A landscape with many valleys, sampled at points; each row gives a point and its height.
A ball rolls from a point to the lowest of its 6 nearest points, and stops where none of them is lower. Distance is the straight distance between rows; heights are no part of it.
(204): [ 18  35   4  26  -7 -26  15 -22]  height 3.87
(463): [-18 -25   3 -15 -10  28  -9  11]  height 2.47
(524): [ 11 -16 -14   7 -14  57 -34  25]  height 3.42
(397): [-29 -62  12 -45  -7 -20  19   0]  height 2.08
(857): [ 13  35   3  22  -1 -22   6 -15]  height 3.66
(745): [-5 19 -3  4 -4 -1  2  0]  height 3.85
(465): [-40 -29  10 -30   5 -37  38   1]  height 2.06
(310): [-38 -13  11 -19   1 -28  31   4]  height 4.63
(99): [-26  12   5  -3  -2 -17  18  -1]  height 4.54
(887): [ 63  24 -14  31  27  14 -35  -5]  height 4.58
(862): [ -9  -5  -5  -9  -8  31 -15  10]  height 1.21
(61): [ 46  31 -12  28  15   3 -21 -12]  height 3.64
(436): [-17  22   4   8  -5 -16  14  -4]  height 3.99
(727): [-13   9  -2  -4  -5   9  -5   5]  height 4.72
(2): [-31 -43  13 -31  -5   1   8   4]  height 3.08
(908): [-29  11  10  -1  -3 -31  30  -1]  height 0.59
(601): [-20  -8   3 -12  -6  14  -2   7]  height 6.26
(935): [-16  22  14  11  -8 -41  36 -10]  height 4.59
(774): [ 33  20 -20  15   4  28 -30   8]  height 1.16
(151): [ 53  32   2  37  20  -6  -8 -26]  height 2.61
(234): [-39  -9  13 -11   3 -53  54  -1]  height 5.37
(176): [ 27  30 -12  20   6   3 -14  -7]  height 2.64
(665): [ 53  37   5  34  14 -11  -4 -31]  height 1.20
(858): [  4   5 -10   0  -8  30 -22  14]  height 1.07
(688): [  3  17  -8   4  -3  15 -12   4]  height 2.19
(586): [ 73  26   6  45  39   2 -15 -25]  height 3.84
(434): [ 58  29  -6  36  25   1 -18 -17]  height 3.52
(492): [ -2   8  -7   0  -6  22 -12   8]  height 1.49
(376): [ 17   1 -19   7  -9  45 -33  19]  height 1.33
(861): [ 27 -11 -19  12 -11  59 -40  30]  height 5.41
(504): [ 58  23 -17  24  21  19 -37   2]  height 3.93
(375): [-38 -36   9 -36   3 -34  34   1]  height 1.22
(235): [-18  23   6   7  -8 -27  24  -8]  height 4.17
(597): [-25 -34   8 -23  -8  17  -2   9]  height 5.50
(602): [-34   7  14  -3   0 -43  46  -2]  height 6.30
(287): [-25  -3   2 -12  -2   6   3   4]  height 7.50
(569): [-20 -82   8 -40 -20  -6   2  -6]  height 3.06
(426): [-28  12  11   3  -2 -36  34  -4]  height 3.76
(411): [-22 -56   9 -22 -17  26 -10   6]  height 2.86
(141): [  7  33   5  18  -4 -24  15 -16]  height 3.77
(680): [ 40   4 -22  16  -2  46 -44  25]  height 6.22
(632): [-16 -39   4 -15 -12  38 -16  13]  height 1.61
(165): [-29  -6   5 -18  -2  -4   9   3]  height 7.84
(605): [-27 -17   4 -18  -7   6   5   8]  height 7.93
(487): [ 42  33  -6  31  15  -4 -13 -19]  height 3.32
(801): [-41 -22  12 -24   5 -44  48   1]  height 3.53
(430): [-27 -45  12 -30 -10  11   1   5]  height 4.74
(636): [ -2 -21  -4  -1 -13  46 -23  20]  height 1.18
(326): [ 5 31 -2 14 -2 -6  2 -8]  height 3.63
(560): [-34 -42  11 -36  -1 -19  22   2]  height 1.44
(852): [ -8  27   4   9  -5 -18  10  -7]  height 3.86
(440): [-41 -16  13 -19   6 -47  49  -1]  height 4.30
(448): [-16  24  11  12  -7 -34  30  -8]  height 4.31
(695): [ 35  26 -19  18   7  20 -29   1]  height 1.68
(854): [ -2  26   0  11  -3 -10   5  -5]  height 3.79
(134): [-21   8   1  -7  -3  -3   5   2]  height 6.10
(731): [ 50  17 -23  19  12  28 -40  10]  height 3.23
(479): [ 52  29 -14  28  19  10 -29  -9]  height 4.07
(521): [ 56  18 -22  22  18  22 -41   7]  height 4.19
(69): [-38 -36  10 -34   0 -23  28   1]  height 1.74
(761): [ 22  32  -6  19   1  -4  -6 -11]  height 3.19
(169): [-33 -36  11 -34  -2  -9  15   5]  height 2.07
(875): [ -2  -8  -8  -2 -13  38 -24  16]  height 1.02
(328): [ 43  21 -22  19  10  24 -35   8]  height 2.09
(380): [ 32  37   7  29   3 -18   3 -27]  height 3.73
(873): [-10 -32  -1  -9 -15  44 -20  14]  height 1.32
(840): [-37 -23  12 -28   1 -16  23   3]  height 2.73
(584): [  6 -20  -8   2 -14  52 -29  22]  height 1.71
(31): [-34 -28  10 -28  -3  -7  16   4]  height 1.24
(748): [ 50  15 -22  18   9  36 -46  17]  height 4.57
(691): [-37  -5  14 -13   4 -40  45   0]  height 6.33
(791): [-20 -80   8 -47 -16 -17  10  -5]  height 2.46
(834): [ 21  16 -17   8  -2  30 -28   9]  height 1.23
(872): [ 19  23 -14  13   0  17 -21   4]  height 1.58
(65): [-26 -64  12 -34 -16   5   0   1]  height 3.28
(63): [ 16  25 -11  12   0   8 -15  -1]  height 2.22
(538): [ 18  35  -3  24   0 -13   0 -15]  height 3.50
(331): [ 64  26  -9  35  31   8 -26 -15]  height 3.98
(545): [-29 -52  12 -40  -6 -10  12   1]  height 1.83
(335): [ 65  29   4  42  27  -5 -13 -28]  height 3.30
(897): [ -4  32   8  18  -7 -31  25 -13]  height 3.94
(62): [-14  -1  -3 -11  -7  20 -11  11]  height 2.50
(171): [-34  -5   8 -15  -2 -22  25   0]  height 6.08
(22): [-37  -3  10 -13   0 -32  35   0]  height 6.37
(530): [-39 -28  10 -28   3 -26  32   0]  height 2.27

Call two points neighbours if one is among the 6 nearest of the other. Go from one point of each pair to the other, from neighbour to neighbour, staying as low as possible. Name the highest point that can't be avoided.
(908) / (875) => (235)
(665) / (375) => (487)
(774) / (875) => (834)
(31) / (375) => (560)

Write out the way that a ball takes from each point below.
(521) => (328) > (774)
(852) => (326) > (761) > (63) > (872) > (774)
(887) => (434) > (151) > (665)
(134) => (745) > (688) > (858) > (875)
(440) => (465) > (375)
(436) => (854) > (326) > (761) > (63) > (872) > (774)
(834) => (858) > (875)

Where does a ball stop that starts at each point below?
(601) => (875)
(61) => (665)
(287) => (875)
(234) => (375)
(597) => (875)
(331) => (665)
(727) => (875)
(857) => (774)
(204) => (774)
